A landscape with many valleys, sampled at points; each row gives a point and its height.
From any point a ball takes the steepest step (drop divided by distance) to one of its 4 nearest points. It stops when none of these is lower. Distance is the straight distance between rows; heights are no part of it.
k157 height 1.8: 3.818, 3.017, 2.627, -2.390, 0.793, 1.430, -1.221, 2.699
k839 height 51.1: 5.943, 1.828, 3.051, -3.156, 2.654, -3.855, 1.719, 0.831
k28 height 31.5: -1.089, 2.891, 2.706, 2.677, -0.382, 3.873, -2.799, 1.148
k637 height 49.3: 4.001, 0.990, 1.450, -3.266, -0.060, -0.040, -0.704, 2.199
k244 height 34.7: 4.390, 2.019, 2.121, -2.767, 0.339, -0.045, -0.552, 2.657
k409 height 13.3: 3.104, -1.402, -0.340, -1.556, -0.649, -1.874, -1.393, 1.000
k169 height 43.1: -1.097, -1.046, -0.434, -1.227, -1.393, 1.261, 0.144, 0.423
k724 height 10.5: -2.539, -0.530, -0.968, -0.233, -0.811, 1.469, 1.397, -0.960
k982 height 12.6: -4.053, 2.332, -0.232, 1.389, 0.641, 2.668, 3.757, -1.479
k213 height 16.7: 4.138, -2.119, -0.067, -0.512, 0.233, -3.478, -1.628, 0.798
k903 height 4.4: -2.009, 1.916, 1.715, 0.819, -0.234, 3.812, -0.771, 1.020
k362 height 16.4: 4.267, -1.660, -0.117, -1.410, 0.257, -3.143, -1.467, 1.037
k955 height 7.4: -3.368, -0.231, -1.670, 1.091, -0.217, 0.244, 3.106, -2.174
k144 height 16.8: -0.417, 2.571, 2.523, 0.827, -0.732, 3.672, -2.282, 1.808
k958 height 31.8: -1.069, -1.583, -1.196, -0.725, -1.221, 0.249, 0.343, -0.759
k834 height 21.5: 0.895, -3.298, -1.038, 0.829, -0.167, -2.569, -2.453, -0.209
k104 height 26.0: -3.347, 3.138, -1.573, 1.681, 1.317, -0.019, 5.576, -3.013
k602 height 49.0: 5.271, 2.022, 2.456, -3.332, 1.528, -1.932, 0.654, 1.797
k961 height 22.9: 1.987, -1.625, -0.268, -1.846, -1.132, -0.513, -0.880, 0.848
k511 height 3.0: -2.889, -2.055, -2.317, 3.580, 1.304, -2.741, -1.187, -1.860
k341 height 17.8: 5.673, -0.709, 0.821, -1.927, 0.911, -3.682, -0.167, 1.094
k686 height 5.3: -3.103, 1.343, -0.143, 0.243, -0.446, 2.658, 2.214, -0.953
k504 height 1.9: -3.752, 2.418, 0.807, 1.744, 0.365, 3.843, 1.925, -0.380
k304 height 8.9: -3.620, -0.868, -2.163, 2.662, 0.729, -2.115, 2.140, -3.242
k705 height 8.4: -3.478, 0.977, -0.976, 0.641, -0.081, 1.346, 3.415, -1.858
k421 height 7.0: -2.552, 2.686, 1.774, 2.319, -0.123, 4.469, -0.987, 0.367
k459 height 8.6: -3.566, -0.038, -1.739, 1.695, 0.021, -1.188, 3.310, -3.039
k731 height 4.5: -1.902, 0.618, 0.263, -0.822, -0.579, 2.860, 0.445, -0.009
k595 height 18.2: 2.265, -3.230, -0.855, 0.428, -0.178, -2.684, -2.287, -0.067
k23 height 11.9: -3.118, -1.818, -1.901, 3.343, 0.802, -2.089, 0.327, -2.579
k30 height 39.1: 0.877, -1.362, -0.263, -1.978, -1.163, 0.148, -0.242, 0.831
k495 height 38.6: 0.316, -2.823, -1.332, -0.163, -0.765, -1.247, -0.850, -0.494
k853 height 37.9: 2.411, 1.918, 1.984, -2.268, -0.418, 1.953, -1.223, 2.872
k419 height 21.6: 3.772, -0.831, 0.661, -2.651, -0.558, -1.387, -0.637, 1.290
k388 height 33.7: 0.159, -3.026, -1.228, 1.216, -0.365, -2.277, -1.662, -0.815
k499 height 6.1: 2.054, -1.825, -0.664, -1.143, -0.666, -1.662, -1.208, 0.182
k612 height 89.9: -1.035, -2.684, -1.980, 3.495, 1.879, -2.385, -3.884, 0.728
k289 height 23.2: -1.941, -1.580, -1.001, -0.005, -1.129, -0.164, 0.894, -1.403
k65 height 8.8: -3.483, 0.573, -2.141, 2.464, 1.072, -2.294, 4.316, -3.735
k382 height 68.6: -1.875, -2.777, -1.936, 2.702, 0.604, -2.507, -1.854, -1.384
k185 height 28.2: 2.377, 2.559, 2.124, -1.485, -0.185, 2.592, -2.293, 2.630
k54 height 17.0: 3.290, -2.528, -0.231, 0.163, 0.551, -3.866, -2.324, 0.736
k125 height 5.9: -1.161, 1.787, 1.449, -0.225, -0.704, 3.777, -0.763, 1.462
k467 height 37.5: -3.769, 3.843, -0.658, 1.467, 1.063, 1.482, 4.921, -2.902
k300 height 13.2: 0.595, 2.039, 1.529, -1.095, -0.585, 3.007, -1.412, 1.913
k583 height 50.8: 0.712, -0.271, 0.167, -1.870, -0.928, 1.537, -0.538, 1.163
k636 height 2.8: -2.807, 1.979, 0.874, 0.857, -0.368, 3.823, 0.974, 0.140
k252 height 52.2: -1.697, -2.605, -1.670, 2.084, -0.080, -2.009, -1.064, -1.709
k543 height 36.0: 2.426, -0.940, 0.000, -2.366, -0.745, -0.410, -0.842, 1.349

For each start below, name the point where the ball stops.
k583 | k499
k839 | k499
k300 | k504
k602 | k499
k28 | k504
k686 | k504
k388 | k499

Call two points neighbours if one is among the 4 nearest of the other. Go from one point of each pair to the other, from neighbour to neighbour, staying as low as possible. Name the highest point that can't be avoided.
k955 and k504 | k705
k157 and k504 | k185
k499 and k504 | k495
k511 and k504 | k304
